Each row is a point on a tangle of strands that fork, close into loops and nearly touch. The rows are in no order.
In the rows, 100 means zero.
Two points are linked if the straight distance between their rows is under 69.6. Some points are linked to none.
Q_303: [ 87, 114, 129,  83, 134, 106,  84,  75, 138,  93,  81,  73,  49,  69,  79,
  95,  68,  93, 112, 109]
Q_246: [112,  78, 103, 109, 126,  80, 120, 113,  98, 107,  80, 114, 120, 118, 119,
  97, 115, 111, 121,  28]
Q_836: [ 84,  56, 107,  92,  68,  93, 122, 111, 114,  81,  50, 134,  83, 140,  90,
 112,  84,  74,  96, 115]
Q_683: [111, 131, 109, 108, 112, 113,  81,  71, 121, 115,  98, 135,  65,  82,  90,
 109,  84, 105, 119,  99]
Q_133: [117, 108, 100, 139, 100,  59, 109,  92, 112,  84, 108, 147, 118,  92, 131,
 121, 118, 141,  98,  42]
Q_619: [ 97, 101, 119, 100, 100,  84,  96, 117,  89, 117, 108,  83, 122, 100,  89,
 122,  85, 107,  92, 122]
Q_911: [ 60,  83, 102,  83, 103, 166, 135, 120,  87, 111, 139,  85,  81, 138,  73,
  98, 106,  65,  83, 153]
Q_530: [100,  76,  97, 116, 127,  46, 112, 148, 107,  83,  95,  59, 140, 112, 140,
  79,  99, 102,  79,  92]
Q_592: [114, 129,  86, 121,  25,  72,  80,  90,  96,  48, 110,  93, 107,  82, 123,
 108, 106, 112,  62, 133]
Q_22: [ 93,  77, 106,  96,  65,  85, 122, 106, 107,  97,  66, 137,  85, 140, 114,
 125,  95,  94,  92,  83]
Q_642: [117, 133,  70,  99,  46,  90,  76, 121,  77,  76, 131,  59, 105,  97, 116,
  81, 110,  81,  78, 118]
Q_63: [147, 144,  67, 106,  53,  97,  96, 109,  86,  82, 143, 130, 115,  65, 105,
 102, 136, 102,  98,  89]
Q_69: [116, 116,  94,  84,  76,  99,  77,  90, 122,  97,  70,  51,  95,  75,  99,
  83,  79,  86,  93, 126]
Q_355: [ 86, 125, 130,  97, 134, 107,  91, 101, 100, 128, 107,  71,  99,  70,  71,
 103,  76,  89, 109, 124]
Q_559: [128, 117,  88, 125, 121,  69,  90, 106,  86, 112, 133, 143, 143,  76, 101,
 104, 123, 149, 118,  52]
Q_94: [ 62,  73, 143,  88, 141, 153, 144, 137, 120,  93,  88,  74,  96,  95,  50,
  82,  88,  88,  90, 156]
Q_690: [ 99,  63, 110, 117, 119,  65, 115, 127, 101,  98, 115, 142, 131, 122, 112,
 116, 115, 126,  89,  61]
Q_700: [131, 117,  62,  91,  78, 140,  96,  95,  76, 122, 122,  82,  96, 109, 116,
  71, 124,  80, 114,  82]
Q_51: [105,  74,  95,  93, 137, 110, 115,  77, 106, 118,  67, 138,  82, 119,  83,
 111, 106, 114, 153,  40]
Q_679: [111, 146, 116, 110,  91, 104,  85,  71, 135,  82,  95, 132,  67,  51,  83,
 126,  80, 116, 110, 115]
Q_356: [ 93,  76, 131,  79, 150, 108, 117,  91,  98, 108,  91,  95,  77,  90,  76,
 109,  82, 100, 136,  64]
Q_463: [101,  92,  82, 110,  59,  54,  82,  89, 117,  52,  82,  93, 119, 126, 159,
  84, 113, 110,  56, 109]
Q_316: [106, 113, 100, 120,  55,  60,  70,  79,  98,  54,  93,  81, 119,  69, 112,
 104,  84, 117,  61, 146]
Q_179: [133, 100,  77, 113, 132,  80,  86,  96,  85, 114, 119, 121, 132,  75,  87,
  87, 121, 135, 131,  40]
Q_473: [ 97, 123, 100,  99, 177, 127,  72,  75, 132, 121, 107, 115,  39,  58,  62,
  84, 105,  98, 109,  89]
Q_759: [ 93, 110, 106,  87, 164, 128,  82,  74, 114, 125, 105, 102,  64,  69,  66,
  86, 102, 101, 132,  85]
Q_658: [ 93,  91, 110,  87,  77,  78,  90,  70, 129,  81,  41, 100,  83, 102, 104,
 111,  66, 104, 107, 106]
Q_161: [100,  70, 111,  97, 100,  53, 104, 109, 129,  78,  58, 107, 108, 109, 139,
  97, 102, 111,  98,  43]
Q_168: [ 77,  53, 136, 101, 121,  49, 132, 111,  99,  74,  86, 123,  99, 112,  82,
 123,  89, 122, 110,  56]
Q_67: [ 72,  49, 107,  89,  72, 142, 133, 131,  94,  76,  88,  86,  99, 142,  78,
  86,  98,  60,  86, 151]
Q_724: [ 75, 118, 101,  92, 113, 143,  95,  83,  99, 140, 129, 111,  71, 117,  94,
 108, 106,  71,  83, 148]
Q_194: [101, 147,  74, 105,  69, 137,  76,  77,  74, 114, 162, 134,  82,  99, 107,
 114, 114, 101, 105, 129]
Q_578: [104,  93, 115,  89,  90,  90, 106,  83, 122, 100,  56, 105,  79, 105, 110,
 108,  80,  98, 128,  70]
Q_398: [130, 118,  83,  92,  79, 131,  97,  91, 102, 122,  91,  88,  92, 103, 119,
  74, 111,  75, 117,  73]
Q_728: [101, 109,  70,  95,  50,  98,  90, 112,  74,  88, 131,  49, 104, 120, 139,
  89, 110,  85,  76, 100]
Q_98: [ 89,  82, 113, 110, 129,  45, 110, 106, 120,  81,  73, 115, 109, 109, 136,
  96, 108, 118, 108,  25]
Q_699: [ 85,  97,  74,  85,  45,  95,  95, 110,  81,  90, 109,  76,  92, 150, 145,
  88, 118,  87,  85,  85]
Q_932: [108, 138,  83, 120,  95,  90,  90, 123,  45, 125, 164,  99, 138,  96,  97,
 111, 125, 118,  80, 119]
Q_840: [ 78,  52, 125, 117, 123,  48, 125, 135,  97,  81, 107, 136, 117, 112,  94,
 122,  99, 124, 104,  60]
Q_852: [ 94,  93, 114,  86,  90, 107,  97,  91, 104, 105,  77,  64,  92, 100, 100,
 100,  72,  77,  87, 136]
Q_464: [110, 129, 124, 102, 118,  78,  82,  71, 100,  78, 117, 116,  75,  37,  65,
 112,  98, 124, 139,  82]
Q_351: [129, 139,  68, 106,  48,  60,  80, 127,  98,  56, 127,  69, 119,  79, 121,
  76, 117,  94,  66, 115]
Q_698: [101, 127, 120, 107, 121,  94,  90, 108,  85, 131, 126,  87, 125,  79,  80,
 117,  86, 102,  99, 117]
Q_959: [ 92,  85,  86,  91,  51,  96, 108,  98,  90,  85,  76,  81,  91, 143, 134,
  90, 110,  80,  76,  90]
Q_405: [110,  89,  90, 107,  76,  52,  90,  92, 123,  68,  74,  80, 121, 108, 134,
  87, 105, 109,  71,  93]
Q_827: [ 96,  75, 109, 100,  93,  97, 119, 128,  90, 110, 108,  82, 129, 117, 107,
 108,  98,  90,  81, 105]
Q_738: [144, 149,  74, 110,  47,  72,  93, 124,  96,  62, 133, 106, 115,  63, 111,
  92, 121, 101,  70, 102]
Q_243: [118, 110,  96, 124,  76,  75, 113,  95, 101, 103,  95, 151, 109, 122, 137,
 115, 112, 119, 103,  53]
Q_244: [ 60, 109,  92,  90, 112, 157, 100, 108,  87, 118, 147,  80,  73, 128,  94,
 103,  98,  63,  83, 160]
Q_884: [108, 111,  77,  98,  32,  66,  88,  75,  98,  54,  93,  86,  91, 114, 148,
  97, 106, 105,  64, 121]
Q_418: [ 97, 149, 106, 118, 101,  98,  79, 101,  78, 126, 137, 113, 120,  76,  89,
 117, 104, 109,  98, 149]
Q_823: [125, 112,  89, 137, 112,  68, 106, 105, 100,  90, 136, 152, 131,  88, 130,
 104, 121, 143,  98,  62]
Q_987: [118, 102,  95, 102,  73,  51,  71,  82, 111,  76,  77,  74, 119,  86, 114,
  91,  93, 113,  66, 124]
Q_130: [119, 144,  75, 110,  51, 109,  79,  96,  72,  94, 153, 118,  98,  85, 114,
 103, 124, 102,  98, 110]
Q_407: [113, 143, 110, 107,  67,  93,  75,  71, 135,  71,  81, 115,  71,  50,  96,
 115,  79, 115,  96, 137]
Q_577: [ 96, 104,  87,  98, 155, 117,  83,  73,  84, 138, 113, 148, 109,  85,  70,
 102,  97, 125, 127, 105]
Q_393: [ 91, 138,  92, 118,  88, 101,  96, 111,  50, 127, 157, 106, 124, 101,  94,
 120, 110, 101,  89, 145]
Q_945: [ 95,  75,  95, 103,  95, 108, 124, 140,  83, 100, 104,  57, 136, 132, 134,
  86, 114,  89,  68,  89]
Q_667: [ 72,  55, 123,  97, 115, 145, 136, 158, 100,  90,  87,  65, 118, 107,  59,
  84,  84,  84,  91, 159]
Q_108: [ 86,  69, 108,  73,  83, 111, 103,  95, 120,  91,  55,  72,  92, 126,  96,
 102,  72,  79,  85, 124]
Q_924: [ 84,  65,  84,  94,  65,  75, 112, 107, 107,  64,  52, 103,  96, 157, 146,
  93, 119,  82,  77,  91]
Q_204: [109,  83, 108, 100, 121,  73, 110, 101,  93, 117, 100, 128, 118, 105, 102,
 117, 107, 120, 110,  54]
Q_708: [ 69,  73, 102,  86,  74, 144, 123, 128,  82,  95, 119,  80,  88, 142,  84,
 101,  96,  62,  79, 159]
Q_735: [123,  94,  72, 101, 136, 109,  86,  92,  83, 125, 109, 117, 117,  62,  74,
  78, 114, 123, 147,  63]
Q_784: [112,  98,  93, 101, 139, 116,  95,  88,  81, 140, 117, 123, 119,  78,  81,
 100, 103, 113, 133,  94]
Q_566: [119, 105,  79, 116,  99, 106, 109, 137,  68, 110, 134,  63, 138, 123, 131,
  81, 123,  93,  80,  83]
Q_910: [ 77,  47, 100,  85,  69, 104, 113,  92, 130,  77,  39,  95,  85, 141,  89,
 103,  90,  78,  92, 134]
Q_178: [ 93,  49, 100,  92, 142, 139, 131,  97,  96, 124,  91, 134, 111, 120,  61,
 100, 106, 100, 139,  82]
Q_228: [ 90, 130,  95,  97, 139, 144,  86,  91, 109, 143, 119, 107,  74,  90,  93,
  99, 102,  80,  94, 134]
Q_859: [ 80,  98, 130,  75, 119, 115,  86,  87, 133, 104,  66,  64,  70,  81,  88,
 100,  70,  91,  94, 142]
Q_394: [112, 107, 110,  85, 101,  85,  79,  90, 118,  80,  69,  39, 100,  59,  77,
  76,  79,  92, 106, 112]
Q_539: [ 66,  97, 134,  91, 151, 125, 107, 109, 109, 118, 108,  64,  91,  86,  66,
 106,  79,  85, 102, 130]
Q_939: [107, 110, 113,  99,  67,  85,  86,  63, 128,  76,  54, 105,  70,  83,  99,
 122,  69, 116,  92, 122]
Q_865: [ 85,  50, 117,  93,  89, 147, 144, 149,  91,  86,  88,  82, 117, 121,  73,
  80,  97,  78,  85, 137]
Q_380: [103, 120,  83, 117, 121, 123,  78,  68,  90, 129, 124, 169, 100,  77,  84,
 119,  98, 122, 121, 122]
Q_612: [127, 106,  93,  94,  91, 120, 107,  94, 115, 114,  63,  88,  93, 109, 113,
  93,  97,  85, 119,  60]
Q_919: [ 98, 115, 118,  81, 132,  99,  78,  87, 122,  88,  85,  45,  67,  51,  76,
  85,  71,  93, 123, 102]
Q_872: [ 95, 142,  80, 106, 102, 128,  80,  62,  75, 119, 149, 157,  94,  84,  90,
 121, 115, 114, 102, 150]
Q_850: [ 79,  54, 145,  88, 133,  72, 128,  96,  88,  85,  84, 111,  79,  98,  73,
 121,  78, 104, 133,  54]
Q_34: [104, 100,  94, 107,  75,  96, 114,  99,  97,  98,  69, 139,  99, 150, 130,
 104, 114, 100, 100,  60]
Q_185: [ 58,  82, 141,  83, 160, 145, 122, 114, 128,  98,  93,  52,  79,  86,  59,
  83,  81,  91,  94, 141]
Q_484: [109,  70,  87,  94, 132, 124, 122,  89,  91, 135,  80, 131, 106, 123,  94,
 102, 107, 111, 142,  61]
Q_448: [ 92,  87, 109,  87, 151, 131, 104,  84, 117, 129,  99,  94,  85,  95,  71,
 100,  90,  98, 134,  78]
Q_68: [106,  97,  59,  96,  80, 130, 107,  96,  66, 128, 125, 101, 108, 136, 122,
  91, 122,  94, 106,  74]
Q_82: [107, 112, 115,  94, 106, 101,  89,  72, 115, 113,  84, 109,  70,  85,  97,
 105,  78, 106, 123,  81]
Q_765: [ 93, 140, 113, 100, 143, 126,  81,  99, 111, 136, 113,  88,  83,  63,  70,
  94,  98,  85, 107, 131]
Q_907: [109,  77,  71,  92, 106, 136, 122, 101,  83, 136, 101, 112, 115, 134, 110,
  92, 115,  92, 116,  76]
Q_396: [ 85,  68, 117,  97, 101,  57,  96,  96, 131,  76,  30,  78, 108, 118, 122,
  89, 104,  99,  98,  56]
Q_26: [121, 126,  75, 119,  98,  96,  92, 139,  52, 114, 164,  85, 137, 107, 113,
  93, 126, 101,  82, 102]

A fork is a point with three links, a tip a point with one. Leave the first point through the second and follow the links. Name the first fork or tip that comes.
Q_559, Q_823 | Q_852
Q_473, Q_759 | Q_396
Q_577, Q_380 | Q_924
Q_98, Q_246 | Q_473
Q_865, Q_67 | Q_355
Q_932, Q_26 | Q_698

How many points has the smallest loop of links through each point below? Write - if it is on no loop.
Q_82 | 7
Q_865 | 13
Q_619 | 9
Q_303 | 6
Q_463 | 6
Q_907 | -

Name the points in between on the shortest way along the links from the first point to the second, in order.
Q_823, Q_63 | Q_559 > Q_179 > Q_735 > Q_784 > Q_577 > Q_380 > Q_872 > Q_194 > Q_130
Q_355, Q_708 | Q_765 > Q_228 > Q_724 > Q_244 > Q_911
Q_473, Q_161 | Q_759 > Q_448 > Q_356 > Q_850 > Q_168 > Q_840 > Q_690 > Q_204 > Q_246 > Q_98
Q_539, Q_566 | Q_355 > Q_698 > Q_619 > Q_827 > Q_945
Q_418, Q_667 | Q_698 > Q_355 > Q_539 > Q_185 > Q_94
